Each row is a point on a landscape with many peaks, with its height.
From any point a climber takes the steepest step (rise divided by distance) to one of its 6 nearest points. It stops when none of these is higher. Distance is the straight distance between rows; heights are no part of it.
ranul height 287: [-44  -4 -33 -21  25 -25  26  47 -32 -37  -3  10 -28 -21  23   5 -17   4
  -7  -7 -26  31  -4  -7 -32 -27   4  12]
tene height 444: [12 -2 -5  2  0 17 -4 -7  2 -5  6  3  3 15 -9 -2 12  3 -7  0  6 -7 -4  5
 -2  4  8 18]
pepam height 416: [ 11  -5  10  35 -18  20 -20 -44  16  34 -12 -13   2   2 -24  -5  19  -2
   9  15  14 -22 -15  -5  22  36   2 -13]
safu height 443: [ 12  -3 -11   1   4  16   0  -2  13 -12   9   5  11  21  -3   7  10  -9
  -6  -8   6 -14   8   7   1  -2   0  11]
rurug height 346: [-25   5 -22 -41  -9 -30  15  16 -49 -21   7  10 -21 -43  12  -7 -34  23
 -10  -3 -40  34 -31   6 -34 -21   3   7]
suzan height 358: [  6  10  -1  14  19  11   2  21  36 -20  10  10  20  34  13   7  10 -30
  13 -13  32 -23  36  -9  21 -19 -16 -13]
Tudi height 383: [ -4   3  -1 -37  -8 -25   3  10 -36  -9   0   4 -18 -29   5  -9 -23  23
  -9   0 -29  27 -26  11 -23 -12   8  13]
mir height 393: [  8   1   3 -11   0   5  -3  -2  -8  -1  -1   1  -6   5  -8  -8  11  13
  -2   0  -4   1 -10  11  -3   6  13  22]
gaber height 615: [-15   1 -23  -2  25   8  16  32  11 -31  15   7  -3   1  19  19  -1 -25
  -2 -11  10   0  22   4   9 -23  -4  10]
nuv height 398: [ 10   1   1  -1  -6   9  -8  -5  -4   0  -3  -2  -8   7 -13  -5  14   9
  -6   3   1  -2 -12   7  -1  10  14  18]
Bodip height 575: [-13 -12   2 -36 -34 -16   1  -8 -42  34  10 -11 -26 -31  -2 -12 -32  38
 -16   7 -38  44 -37  22 -11  -4  17  -6]
pogib height 503: [-10   1 -20   3  15  14  11  16  18 -21  11   6   8  14  13  15   3 -17
  -1 -13   7  -9  20   6  11 -18  -5   8]
mim height 308: [-27   2 -30 -46 -13 -29  19  17 -54 -21   8   6 -23 -43  20  -7 -38  20
 -12  -4 -41  40 -38   5 -39 -22   3   4]
gade height 580: [-17 -19   2 -37 -38 -16   2 -16 -39  41  12 -15 -23 -30  -2 -16 -28  45
 -20  11 -38  41 -34  25 -14   8  15  -9]
neza height 69: [ 29   4   0  24  -4  21 -11 -15  21   1   6  -6  15  27 -13   3  14 -16
  -2   7  29 -18   7  -8   4  10  -4  -6]
buku height 449: [ 13   9   5  24  18  12   0  12  37 -16   3  12  26  39   8   6  13 -26
  13 -11  29 -25  37  -9  15 -13 -17 -14]
sef height 485: [ 10  21   8  21  38  16  -3  22  53 -22 -12  14  15  46  12   8  23 -51
  27  -8  37 -32  52 -22  25 -17 -18  -5]
Roniz height 447: [ 33   8  24  43  19  11  -6  -5  48   1 -16   6  36  46 -10   4  23 -39
  10  -3  40 -38  44 -25  16   8 -18 -14]
gevoz height 424: [  5 -19  16  -7 -30 -18   4 -39 -19  43  -3 -19  -1 -22 -10 -18  13  39
   1   9 -11   4 -32  13   8  30  10 -16]
Memik height 353: [-46  -6 -28 -32   9 -33  22  36 -49 -37   1   5 -23 -28  19   1 -27  17
  -6  -4 -36  35 -16  -5 -44 -30   0   2]
vigu height 329: [-50  -4 -38 -31  12 -36  24  42 -50 -39   2   5 -23 -33  23  -3 -33  19
  -8  -4 -32  40 -23  -7 -42 -34   2   1]
kav height 473: [ 20   4   7  22  13  14   0   3  31 -12   5   7  28  37   2   6  10 -24
   7  -3  28 -25  27 -11  11  -7 -15 -14]
sibo height 430: [ -1   1 -14   7  13  16   7  15  18 -20  16  11  14  21  10  14   4 -16
  -2 -10   7  -8  19   4   9 -16  -7   1]
Rol height 361: [-14   3 -14 -45 -11 -26  10  16 -47 -13   3   3 -21 -43   8  -6 -35  23
 -13   0 -35  35 -36  10 -34 -20   5   7]
ritep height 512: [-20   0 -21  -7  21   8  11  22   1 -23   4   8  -3   0  12  16   1  -5
 -10 -11 -13   3  13   7  -6 -16  -3  19]
fese height 414: [  2  -2  -7 -11   7  11   2   5  -2 -11   3   9   2  11  -4   1   9   5
 -12  -3  -6  -5  -2  10  -5   0   4  24]
Tof height 448: [ 18   0   8  40 -19  21 -18 -42  21  34 -11 -14   2   5 -22  -1  17  -7
   6  17  16 -24 -11  -7  22  37  -3 -15]
Kor height 394: [  4  -1   1 -14   4   1  -3   1  -6  -7  -2   5  -4   4  -3  -4   5  12
 -11  -6  -8   0  -8  11  -8   1  11  23]
loteb height 427: [ -6 -12  20 -14 -29 -18  -3 -18 -29  30  -2 -16 -12 -18  -6 -16  -5  37
   1   5 -12  15 -23  16   5  15  16  -6]
mes height 357: [-33   1 -26 -36   2 -27  17  23 -47 -30   5   9 -17 -39  16  -8 -35  21
  -9  -6 -39  31 -26   0 -43 -26   0   6]
duz height 522: [ 17  25   4  19  50  30  -4  18  61 -35 -20  11  10  48  16  11  27 -75
  27  -9  42 -41  63 -33  28 -20 -16   5]
Domuz height 335: [-40  -1 -24 -26  12 -29  19  30 -38 -32  -3  10 -16 -26  17  -1 -25  13
  -8  -9 -33  28 -12  -5 -32 -26   1  12]
gepat height 410: [  7  -1   6   0  -5   8 -11 -12  -3   5  -4  -3  -6   6 -14  -8  14  13
   1   2   3  -1 -11   8   2  12  17  13]
kog height 552: [ -8 -24  -3 -39 -42 -17   7 -31 -30  57  10 -23 -21 -38 -11 -19 -27  53
 -27  16 -38  41 -41  21 -21  25  14 -10]
vigur height 569: [-17 -20  -4 -41 -39 -14   7 -20 -36  54   7 -17 -24 -36 -11 -22 -27  50
 -27  13 -42  43 -38  25 -18  19  17  -9]
nelab height 446: [ 15  13   7  24  21  12   0  17  42 -14   2  14  25  41   8   5  16 -32
  18 -12  33 -26  40 -13  19 -13 -20 -17]
gem height 436: [ -3 -23  17 -16 -32 -17   2 -28 -24  44   2 -20  -6 -26  -4 -15   0  38
  -1  10 -16  15 -29  17   3  24  12 -12]
Fom height 568: [-13   2 -22  -1  19  12  12  23  14 -23  13   9   6   9  12  21   3 -14
  -2 -14   1  -4  19   8   9 -20  -4   9]
mava height 391: [ -1  -6  14 -15 -18  -9  -9  -6 -27  15  -3  -9 -14 -13  -5 -12   0  30
   2   4 -10  17 -19  18  -2   7  18   5]
kasuk height 330: [-46  -4 -26 -22  16 -28  19  37 -36 -36  -4   7 -21 -27  17   4 -22  14
  -4  -8 -30  28  -7  -6 -34 -24   2   7]
taf height 498: [-20  -3 -10 -42 -34 -17  -3   3 -46  24   9  -5 -34 -39  -1 -12 -38  36
 -21   9 -44  51 -39  21 -20  -6  17  -5]
Rukot height 445: [  9  -2  -8   9  11  16   1   2  23 -12  11  11  21  26   5   9   8 -13
  -5 -11  13 -16  19   3   6 -12  -8   2]
pizot height 382: [ -8   0  -8 -14  12  -1   5  14  -4 -17  -3  11  -3  -1   2   5   1   8
 -11 -11 -17   3   0   8 -12  -8   3  24]
kugo height 316: [ 41   9  33  58 -10  15 -28 -40  46  24  -6 -12  28   9 -27  15  14 -25
  15  16  43 -45  21 -20  27  33 -15 -16]
kup height 471: [ 15   0  -9  10   6  21   0  -3  18 -11  10   5  17  28  -1   6  11 -12
  -4  -5  14 -18   8   0   6  -3  -5   2]
fesu height 405: [-23  -2 -14 -23  14 -14  11  18 -21 -22  -2  12  -6 -15   8   2  -9  14
  -9 -13 -31  13  -7   4 -18 -12   1  22]
sired height 426: [ 23   6  12  46 -23  26 -23 -47  28  34  -9 -12  14   5 -21   5  12  -9
   9  16  18 -35  -6  -6  26  38  -7 -15]
dup height 40: [  2  -5  17  -1 -18  -7 -10 -15 -12  22  -7 -10 -13  -6 -10 -15  11  25
   4   4  -5   6 -16  12   8  17  17   5]
sas height 347: [-11   2  -6 -47 -19 -20   1   8 -44   2   9   0 -26 -42   6 -10 -33  27
 -15   4 -37  38 -38  18 -24 -15  13   6]
dapi height 377: [  8  -5  11  22 -18  16 -15 -34   6  34 -11  -9  -5   3 -18 -11  20   7
   8  12   8 -17 -17  -1  15  35   7  -3]
Bovoz height 386: [  9  -6  11  30 -20  15 -14 -41   9  39 -14 -10  -1   2 -19  -9  23   5
  10  10   7 -18 -21  -1  19  39   3  -8]
rir height 355: [-39  -1 -33 -35   4 -34  24  31 -49 -35   6   9 -20 -34  22   0 -35  20
  -6  -5 -38  35 -24  -3 -45 -29   3   1]
Bif height 463: [ -3 -23  10 -23 -35 -17   5 -28 -27  46   9 -25 -12 -26  -6 -19 -10  44
 -10  13 -20  25 -30  19  -4  21  15 -16]
Negut height 423: [ 39   9  22  47  -6  14 -19 -31  37  11  -4 -12  22  17 -22  10  13 -25
  11  15  45 -33  19 -21  17  29 -12 -13]
tol height 599: [-24  -1 -31  -5  33   7  19  40   8 -35  10   9  -9  -2  24  22  -5 -24
  -5  -9   4  10  19   2   4 -22  -2  13]
fugap height 397: [-10   2  -5 -29   4 -20   9  14 -28 -17  -2  10  -9 -24   4  -5 -16  22
  -8  -8 -30  18 -15   7 -24 -11   5  16]
rukin height 435: [-24  -1 -16 -14  16  -2  10  21  -9 -21  -4  12  -2  -3   9   9  -6   3
 -13 -10 -23   7   2   7 -13 -12   1  21]
ziga height 366: [ 15   1   7  31 -18  24 -20 -34  14  28  -6 -10  -1   6 -20  -3  21  -2
   7  13  15 -19 -11  -1  16  33   6  -2]
Zad height 380: [  0 -14  16   7 -21  -4  -6 -31  -8  36 -10 -13  -5  -7 -13 -17  18  25
   6   7  -5  -6 -26   6  10  34  10  -7]
lufof height 325: [-34  -2 -32 -10  33  -5  21  40 -11 -34  -1   7 -20 -10  19  21  -9 -13
 -12  -7 -13  19  10  -4 -12 -24   8  21]
Pido height 340: [ 41  11  36  57  14  11 -19 -26  53  15 -19  -4  38  35 -24  12  27 -37
  12   8  48 -48  37 -33  20  25 -17  -7]
kag height 407: [  4  15  -4  11  26  11   5  27  42 -26   2  13  13  29  17   9  12 -33
  19 -10  31 -19  38 -12  21 -24 -15  -9]
suz height 300: [ -2   3   4 -32  -4 -19   1   6 -33  -8   1   5 -12 -23  -2  -9 -14  23
  -8   0 -25  21 -20  11 -14  -4  12  12]
gofaf height 609: [ 14  22   6  19  46  23  -3  18  58 -26 -14  14   8  44  15   8  27 -61
  25 -10  40 -36  61 -28  25 -21 -16   3]
kure height 417: [ 22   0   8  32 -15  26 -19 -25  18  16  -2 -11   7  14 -22   5  19 -11
   8  13  25 -19  -2  -6  14  21   0  -7]
soz height 41: [ 37  11  45  63 -11  15 -29 -51  54  36 -11 -13  37   5 -29  17  13 -28
  18  14  35 -54  22 -22  44  37 -21 -16]
bove height 376: [-24   2 -14 -32   5 -27  15  19 -35 -26  -4   8 -14 -27  11  -5 -24  19
  -5  -7 -32  21 -17   3 -30 -21   0  12]
ser height 470: [ 15   2  -2  16   8  17   4   4  27 -14  10   7  24  34   2   6   7 -20
   2  -8  20 -22  22  -5   9 -11 -16  -9]
Suze height 451: [  7   3  -9  14  12  15   6  14  25 -18  15  11  23  25   8   9   8 -22
   6 -12  19 -21  25   0  10 -17 -13  -4]
vab height 379: [ 17   0   1  14 -11  17 -15 -16   3  12   0  -6  -6  13 -16  -3  17   0
  -1   7  16  -8 -10   0   6  23  11   8]
rituz height 579: [-22 -21  -3 -44 -42 -13   6 -15 -41  48   6 -13 -26 -40  -7 -20 -30  47
 -25  12 -44  46 -43  26 -16  10  18  -7]
dadus height 431: [ -4 -16  18 -16 -30 -17  -3 -20 -34  32   4 -18 -14 -21  -4 -14 -11  41
  -2   8 -22  23 -26  22   3  15  18  -8]
fep height 263: [-38  -3 -29 -12  29 -11  16  39 -18 -31  -2  11 -17 -16  15  13 -10   0
  -9 -10 -21  20   8  -1 -20 -20   0  19]
tugi height 108: [  0 -12  17   6 -23  -3 -10 -22 -13  27  -9 -12  -8  -5  -8 -17  19  24
   6   5  -2   3 -24  10   9  24  15   0]
Mopu height 571: [ 24   0  -3  16   4  21  -3  -7  22  -6   8   0  21  30  -2   4  12 -16
   0  -1  24 -19  14  -3   5   1  -8  -2]
zes height 354: [-39  -1 -25 -31   7 -29  21  28 -45 -31  -2  10 -22 -35  19  -2 -30  19
  -6  -6 -36  29 -18  -1 -42 -24  -2   4]
Vur height 525: [-10   5 -17   3  25   5  12  25  24 -28  19   9   7  13  22  16   2 -30
   8 -12  15  -6  25   4  15 -23  -9   4]
lozab height 406: [ -5   4 -14   7  17  15   7  20  26 -24  15  13  12  15  16  18   6 -22
   4 -14  14 -11  23   3  14 -21 -11   0]
bugu height 507: [-15   0 -19  -4  17  13   9  22   9 -23  11   8   5  10  14  17   0  -9
  -8 -16  -5  -4  12   8   4 -16  -5  12]
tate height 598: [-12   3 -24   1  28   9  16  34  16 -32  14   9   0   6  25  22  -2 -31
   1 -14  15  -3  23   1  11 -28  -6   9]
Pibep height 486: [ -4 -21  12 -25 -35 -18   4 -20 -33  39   4 -20 -15 -26  -5 -15 -17  41
 -10   9 -26  27 -27  23  -4  14  15 -14]
sav height 408: [ -1 -14  18  -1 -26 -11  -5 -29 -17  37  -9 -13  -5  -9  -9 -19  12  33
   5   9  -6   1 -24  11  13  27  14  -9]
tanag height 555: [-15 -19   7 -35 -41 -16   7 -16 -38  44  11 -18 -18 -33  -7 -18 -24  45
 -20  10 -34  36 -36  26 -10  13  16 -14]
keve height 390: [  7  16   4  19  24  12  -1  20  43 -20  -3  14  17  38  13   8  18 -36
  21  -7  33 -24  43 -13  22 -21 -12 -11]
Tiv height 254: [-12   0  -3 -42 -25 -18  -4   5 -47  15   8  -4 -27 -38   2  -9 -32  32
 -13   7 -34  46 -38  21 -17 -11  13  -2]
Nobom height 281: [-40  -2 -27 -21  20 -20  20  36 -19 -30  -7  11 -17 -19  17   7 -14   8
  -9  -9 -31  19  -2  -1 -21 -21   1  15]
kema height 338: [-46  -3 -39 -34   4 -36  25  39 -55 -39   5   5 -23 -35  26  -1 -32  19
  -6  -1 -38  41 -26  -5 -46 -31   8  -1]
modat height 413: [ 21  12  20  38  28  15  -5   8  49  -7 -13  11  29  52  -1   6  25 -42
  18  -4  34 -36  49 -28  22  -4 -19 -13]
Fera height 434: [ 30  10  24  51 -17  24 -25 -53  40  38  -9 -13  24  -2 -26   9  10 -20
   8  19  24 -45   3 -14  32  38 -15 -20]
buke height 475: [ 26   5   8  36 -17  25 -23 -31  23  21   0 -13  10  10 -20   5  14 -14
   7  17  29 -23   0 -12  17  29  -5 -11]
Vulu height 307: [ 44  13  43  64   1   8 -29 -39  55  22 -14  -9  37  16 -31  16  21 -34
  16  15  50 -48  34 -28  29  35 -20  -5]
lig height 399: [-23  -2 -14 -26  12 -21  13  18 -31 -26  -5  10 -11 -23   8  -3 -20  16
  -9  -8 -33  18 -13   4 -29 -15  -1  17]
dubez height 432: [ -5 -18  20  -7 -27 -16   1 -27 -25  36  -3 -19  -7 -19  -6 -17   4  37
   3   5 -11  12 -25  15   9  24  12 -10]
gil height 207: [ 24   2   3  29 -12  24 -19 -24  18  10   2  -9   8  19 -20   5  14 -13
   2   9  26 -16  -1  -7  11  23  -2  -5]
nesig height 465: [ 19   9  14  28  22  14  -1   8  40 -10  -3  12  27  46   3   6  18 -34
  17 -10  32 -30  40 -17  17 -10 -19 -18]
Keso height 375: [ -6   1   1 -39 -15 -22  -1   7 -42   3   6  -3 -22 -36   1  -7 -31  29
  -7   2 -29  34 -30  15 -21 -12  12   4]
tad height 428: [  4 -25  15 -18 -28 -21   5 -36 -24  49   5 -25  -2 -22 -10 -18   4  43
  -2  10 -12  10 -34  17   7  28  11 -18]
pibuk height 479: [ -6 -22   8 -30 -35 -16   9 -27 -32  44   7 -24 -15 -28  -8 -20 -16  44
 -14   9 -29  28 -33  19  -7  21  14 -14]
Kab height 545: [-10 -27  -9 -44 -41 -18  10 -32 -31  63  13 -19 -23 -43 -19 -28 -22  55
 -28  18 -38  47 -49  23 -27  29  15 -10]
Muta height 385: [-13   2  -8 -37  -2 -27   8  11 -42 -16   1   4 -12 -33   5  -8 -25  23
 -11  -4 -31  24 -22  12 -29 -14   4  14]
kepuv height 351: [-16   5 -22 -50 -16 -24  11  14 -51 -12   9   6 -24 -48  11  -8 -38  24
 -14   4 -40  39 -39  12 -36 -19   9   4]
gop height 561: [-26   0 -34  -5  31   4  17  38  -2 -34   8   4 -11  -6  21  21  -4 -19
  -8  -9  -3  12  15   3  -1 -23   3  18]
Nolel height 474: [ 26   4  10  26  11  14  -3  -4  35 -10  -1   9  31  42   0   2  15 -25
   6  -4  33 -29  30 -15  10  -3 -19 -15]
tefu height 478: [ 26   2   7  24   7  21  -3  -1  30  -7   5   7  28  37  -3   4  13 -24
   3  -1  27 -26  20 -11   8  -3 -16  -8]
liv height 476: [ -9  -1 -16   1  13  14   9  13   8 -20   8   9   6  14  12  12   7  -8
  -9 -13  -5  -6  11   8   2 -15  -5  12]
fofa height 578: [-32  -1 -25  -6  24   7  15  33   1 -29   8   7  -7  -3  16  21  -2 -15
 -11  -9 -11   8  12   5  -2 -21   0  20]
losa height 310: [-48   1 -34 -22  23 -30  24  45 -41 -40  -2   7 -26 -25  20   3 -23   9
  -4  -6 -29  36 -11  -9 -38 -31   4   6]
keme height 233: [ -4   2   2 -20   4 -10   0   6 -20 -14  -5   6  -5 -11  -1  -8  -4  19
  -6  -4 -20  11 -14   9 -16  -3  10  22]
gof height 339: [-24  -2 -26 -44  -8 -30  21  18 -50 -27   5   7 -18 -42  19  -6 -37  17
 -13  -4 -40  32 -35   3 -42 -25   2   6]
Neluv height 464: [ 30   6  14  47 -17  24 -25 -35  28  25  -4 -13  13   8 -23   8   9 -16
  10  18  32 -29   2 -11  20  30  -9 -16]
faf height 384: [-32   0 -18 -15  24  -8  15  27 -12 -27  -4  10 -11 -13  11  10  -6   0
 -11 -14 -24  14   3   4 -14 -16   0  24]
vomor height 454: [ -4  -3   9 -36 -21 -15  -3   4 -38  13   6  -6 -22 -34   0 -10 -25  32
  -7   4 -30  35 -28  16 -14  -3  18   2]
gib height 521: [ 29   5  23  44  21  15  -2  -2  44  -2 -12   9  37  47  -4   6  22 -35
  11  -5  37 -36  44 -26  17   3 -23 -17]
deku height 198: [ 15   1   4  27 -16  20 -17 -25   9  19  -6 -10  -4  10 -18  -1  17   0
   5  14  16 -12  -9  -1  11  27   6  -1]
buvu height 513: [ 16  22  12  26  44  19  -8  19  55 -19 -17  13  13  49  14   9  29 -55
  27  -9  38 -34  57 -27  29 -17 -18  -6]
saf height 264: [-41   0 -24 -20  22 -23  19  36 -28 -34  -3  10 -17 -24  16   2 -18  11
  -8  -8 -30  25  -5  -5 -32 -22   3  15]
bamob height 313: [ 43  15  41  61  -1  14 -27 -39  50  24  -9 -11  33  11 -28  16  14 -31
  16  15  46 -46  25 -25  25  35 -18 -12]
sufe height 484: [-13  -5  -2 -44 -33 -16  -3   2 -41  23  12  -6 -25 -36   2 -11 -34  38
 -17   8 -40  42 -36  22 -13  -6  15  -5]
tofig height 395: [ 23   0   0  18  -9  22 -15 -16   9   8   4  -3   5  18 -15   2  15  -4
   0   8  19 -13   0  -1   6  17   3   2]
Puf height 492: [ 32   7  11  35 -10  25 -21 -26  25  13   3  -9  13  17 -22   6  14 -19
   6  11  36 -24   9 -11  14  24  -3 -10]
Vopi height 392: [ -4  -1  -5 -17   7   5   2   4  -9 -12  -1  10  -2   1  -1  -1   7   7
  -9  -9 -16   0  -8  11  -8   1   7  24]
pafil height 352: [ -1 -11  21   4 -24  -9  -3 -27 -15  35  -7 -14  -5 -12 -10 -18  16  27
   7   5  -9   1 -22  11  13  29  12  -7]
Bugen height 541: [-11 -19   9 -30 -36 -19   2 -18 -39  39   7 -16 -18 -27  -5 -16 -21  41
 -11   8 -28  35 -30  22  -6  11  18 -13]
lop height 618: [-10 -11   9 -32 -32 -18  -6  -8 -40  26   5 -12 -20 -30   2 -14 -24  38
  -7   6 -30  37 -29  20  -8   2  15  -7]
satim height 374: [-18   2 -16 -39  -5 -25  15  15 -41 -20   1   7 -17 -40  10  -8 -31  20
 -10  -4 -36  27 -26   8 -34 -19   1   9]
Muru height 468: [ 18  -2  -4  10   2  24  -7 -10  14  -4   3  -1  11  20 -11   0  14  -9
  -1   3  18 -12   5   0   1   9   3   7]
bod height 387: [  5  -3  12  13 -15  10 -17 -21  -6  22  -6  -8  -8   4 -12 -11  19  12
   6   7   7   0 -15   4  13  24  12   6]
gis height 491: [ -9  -1 -19   3  13  17   8  16  13 -23  12   8   9  15  11  15   4 -11
  -7 -10   0  -7  15   6   5 -16  -3   9]
zini height 523: [ 43   9  30  50  11  11 -16 -23  43  10 -12  -6  35  29 -20  10  20 -32
  10   7  50 -37  32 -33  12  22 -16 -10]
zosu height 458: [ 30   5  16  36  15  14  -5  -1  39  -5  -7   9  32  43  -7   3  17 -30
  11  -6  35 -33  35 -22  12  -1 -19 -17]
pid height 462: [  2  -2  14 -20 -13 -14  -7   0 -27   9   0  -4 -13 -19  -7 -10  -8  28
  -1  -1 -17  18 -21  14  -9   2  16  12]
Kub height 288: [ -8  -2  -3 -37 -25 -20  -2   6 -43  13   9  -4 -23 -40   0 -11 -31  33
 -13   6 -34  38 -29  22 -15  -8  17   0]
lasi height 544: [ -5  -2  13 -30 -22 -19  -5  -4 -36  14   6 -11 -20 -25  -4 -11 -18  34
  -5   5 -23  31 -26  19  -9   2  14  -1]
ziza height 320: [-39  -6 -32 -16  33 -11  18  43 -18 -36  -7   6 -23 -17  15  13 -12  -5
  -8  -6 -18  22   9  -4 -21 -24   8  17]
Tam height 342: [ -1   8 -14  11  25  14   8  27  31 -24  13  13  17  21  21  15   7 -28
  10 -13  22 -13  31  -1  19 -20 -14  -5]
Milel height 336: [  3   9  -5  10  20  12   2  20  33 -22  10  13  15  28  14  10  12 -27
  12 -12  25 -18  34  -3  17 -22 -14  -6]
nenal height 490: [ 43   5  21  42   5  12 -12 -16  39   3  -5  -1  31  35 -15   6  14 -28
   6   6  42 -34  25 -19  12  14 -18 -11]
guz height 450: [ 15  16  12  32  30  18  -6  14  50 -13 -11  13  23  45   3   4  23 -43
  21  -9  36 -31  50 -24  21 -13 -20 -12]
Moz height 441: [ 27   1  23  50 -21  25 -22 -47  35  36  -7 -14  19   0 -23   7  12 -17
  10  20  22 -39  -3 -12  30  40  -9 -20]
mebi height 607: [-20  -1 -26  -4  25   8  13  29  11 -30  13   9  -1   0  19  23  -1 -20
  -6  -9   0   2  19   2   4 -21  -3  13]
Gumud height 437: [ 18  11  17  34  34  19 -10  11  52  -9 -14  13  24  52   7   7  27 -45
  22  -6  35 -31  51 -26  26 -10 -21 -12]
tesa height 309: [  1   0  10 -26  -4 -16  -5   6 -25  -3  -2   5 -12 -15  -2  -8  -7  22
  -7   0 -17  14 -18  12 -11  -2  13  18]
Keb height 360: [-16   0 -14 -46 -30 -16   2   8 -48  11  12  -2 -30 -47   2 -13 -37  32
 -15   9 -41  50 -42  23 -22 -14  11   3]
segi height 504: [ 27  -1  -2  18   4  18  -2  -7  24  -6  10   3  24  31  -4   4  11 -17
   1  -1  26 -22  20  -9   5   0 -10  -9]
Gutub height 456: [ 25  24   6  28  47  28  -8  15  60 -23 -19  10  15  49  14   9  29 -68
  24 -10  39 -35  61 -29  31 -16 -15  -3]
tig height 429: [  1  16  -7   7  29  10   9  28  35 -33   7  14  11  22  23  13   8 -39
  17 -13  34 -21  38  -9  22 -27 -12   0]
kimog height 415: [ -3  -1 -12  -7   9  12   5   6   5 -13   6   9   9  15   1   7   8  -2
 -11 -11  -8  -7   1   8  -5  -6   2  18]
pelin height 348: [-49  -3 -30 -25  13 -31  21  35 -40 -33   0  10 -22 -28  22   1 -25  16
  -4  -8 -29  31 -13  -7 -36 -29   0   5]
pup height 334: [-15   4 -16 -48 -23 -21   4  10 -49   1  10   1 -30 -48   6  -9 -36  25
 -16   6 -39  46 -43  13 -28 -16   9   3]
seko height 425: [ 37   5  29  48  13  14 -10 -17  47   4 -14   0  35  43 -18   3  22 -37
   7   4  45 -41  39 -29  13  15 -19 -13]
Kedet height 605: [-22 -14  -5 -38 -40 -14   3  -8 -43  36  12  -6 -29 -38  -5 -18 -34  45
 -23  11 -46  45 -42  25 -19   4  14 -11]
muge height 550: [ 14  24   2  15  48  21   5  21  53 -38 -20  13   6  42  23   6  20 -71
  24  -9  41 -36  58 -24  27 -24 -15   5]
bul height 293: [ 41  14  41  63  -7  13 -28 -47  54  28 -10 -11  32   7 -29  18  16 -25
  19  16  43 -51  27 -24  36  36 -20 -14]
vuno height 332: [ 26  13  25  43  32  18  -9   1  53  -2 -17  11  34  54  -4   2  26 -45
  17  -3  37 -38  51 -31  23   0 -22 -16]
Reso height 381: [ -2 -13  21 -10 -22 -12  -6 -21 -23  29  -3 -15  -9 -15  -5 -18   5  35
   3   5 -10  14 -24  14   7  18  17  -4]
nalu height 359: [ -6  -1  -4 -19   8  -4   3   8 -14 -15  -2   6  -4  -3  -1   0   2  13
  -9  -8 -17   3  -5   6 -12  -3   7  24]
gunaf height 422: [ -6  -1 -17  -4  10   9   4  10   5 -16   4   8   5  15   9   8   7  -2
  -9 -11  -9  -4   8   7  -2  -9  -2  21]
Gup height 472: [ 33   5   9  26   6  16  -4  -9  28  -4   3  -1  31  37  -9   5  13 -24
   3   1  37 -27  26 -15   7   5 -14 -16]
Maku height 421: [ 32   9  33  51  25  16  -8  -8  53   5 -21   7  38  47  -9   6  30 -48
  13  -2  38 -42  47 -33  20   8 -21 -13]
Mipi height 188: [ -3  -9  17  -9 -15 -10  -8 -12 -19  23  -1  -8 -14 -10  -8 -13   7  32
   3   3  -5  10 -20  12   4  15  19   3]
nakuv height 372: [ 33   6  21  51 -11  18 -24 -37  35  21  -5 -14  21  10 -25  10  10 -22
  10  13  38 -35  12 -14  22  29 -11 -13]
fatu height 567: [-18  -1 -24  -6  21  10  11  25   8 -22  12  10   1   2  12  16   2  -8
  -8 -10  -7  -2  14   5  -1 -15  -3  15]
Deno height 337: [-46  -3 -39 -36  -3 -33  25  27 -57 -33   9   3 -24 -36  27  -2 -37  20
  -7  -4 -42  40 -32  -3 -51 -31   5   1]
beka height 401: [  0 -12  17  16 -26   1  -6 -34  -5  39 -16 -13  -4  -8 -19 -16  26  19
   8   9  -1 -11 -20   5  14  36   6 -10]
nus height 466: [ -4  -8  18 -18 -26 -19  -8 -12 -29  22   2  -9 -13 -19  -4 -12  -8  33
  -2   2 -20  21 -22  16  -2   9  19  -1]
bizi height 388: [  4  -4  14 -10 -11  -5  -7  -5 -17   9  -5  -3 -13  -5 -11  -9   8  20
   2   1  -6  13 -14  11   0  12  20  17]
rabo height 551: [ 37   7  18  39  -1  16 -16 -26  33   7  -2  -7  23  23 -19   8  12 -25
   9  10  43 -30  16 -22  13  19 -13 -14]
tefib height 403: [ -2  10 -14   2  33   3  17  32  32 -37   9  14   5  16  31  14   0 -42
  13 -12  34 -14  34  -3  15 -30  -9   6]
fab height 378: [  7  -7  12  20 -23  10  -9 -40   6  42 -16 -10  -2  -7 -21 -15  22  11
   8  10   5 -15 -23   3  17  38   3 -11]
seg height 453: [ 23  17  15  32  40  28 -10  11  57  -9 -20  12  20  53   8   8  31 -55
  23 -10  37 -33  61 -34  31  -9 -18 -10]
Nepen height 483: [ 31   2   8  26   1  18  -9 -13  25   0   4   0  25  30 -12   2  11 -23
   1   4  34 -27  16 -12   5  11  -8 -11]
pav height 442: [ -2   1   7 -35 -15 -21  -4   6 -36   6   5  -3 -19 -28   0 -11 -18  29
  -4   1 -25  25 -24  17 -12  -7  12   9]
Dor height 389: [  0  -4  13  18 -21   5 -11 -27  -1  32 -15 -12  -7  -2 -17 -13  21  17
   7   9   5  -7 -18   5  17  30   9  -3]
komad height 409: [  4 -17  17   8 -24 -12  -3 -34  -9  40 -11 -15  -4 -16 -13 -17  20  27
   4   9  -4  -4 -31   7  15  36   9 -13]
Rit height 557: [  6  22   2   9  38   8   7  25  48 -32  -4  14   8  32  22   8  13 -53
  28 -12  40 -25  47 -17  23 -25 -12   0]

Call two points neighbours if one is among the 6 nearest of the other. Go from one point of each pair to the other, from neighbour to neighbour, staying as high as possible. Name the lowest point that can't be avoided.
gaber and Mopu | sibo
rabo and lop | bizi
gofaf and rabo | guz
Mopu and rabo | Nepen
Kedet and lop | gade

For each start below, name the point where the climber stops.
Dor | lop
tugi | lop
deku | rabo
Zad | lop
rir | gaber
nelab | Mopu
mim | gaber
dapi | rabo
soz | rabo
Vopi | Mopu
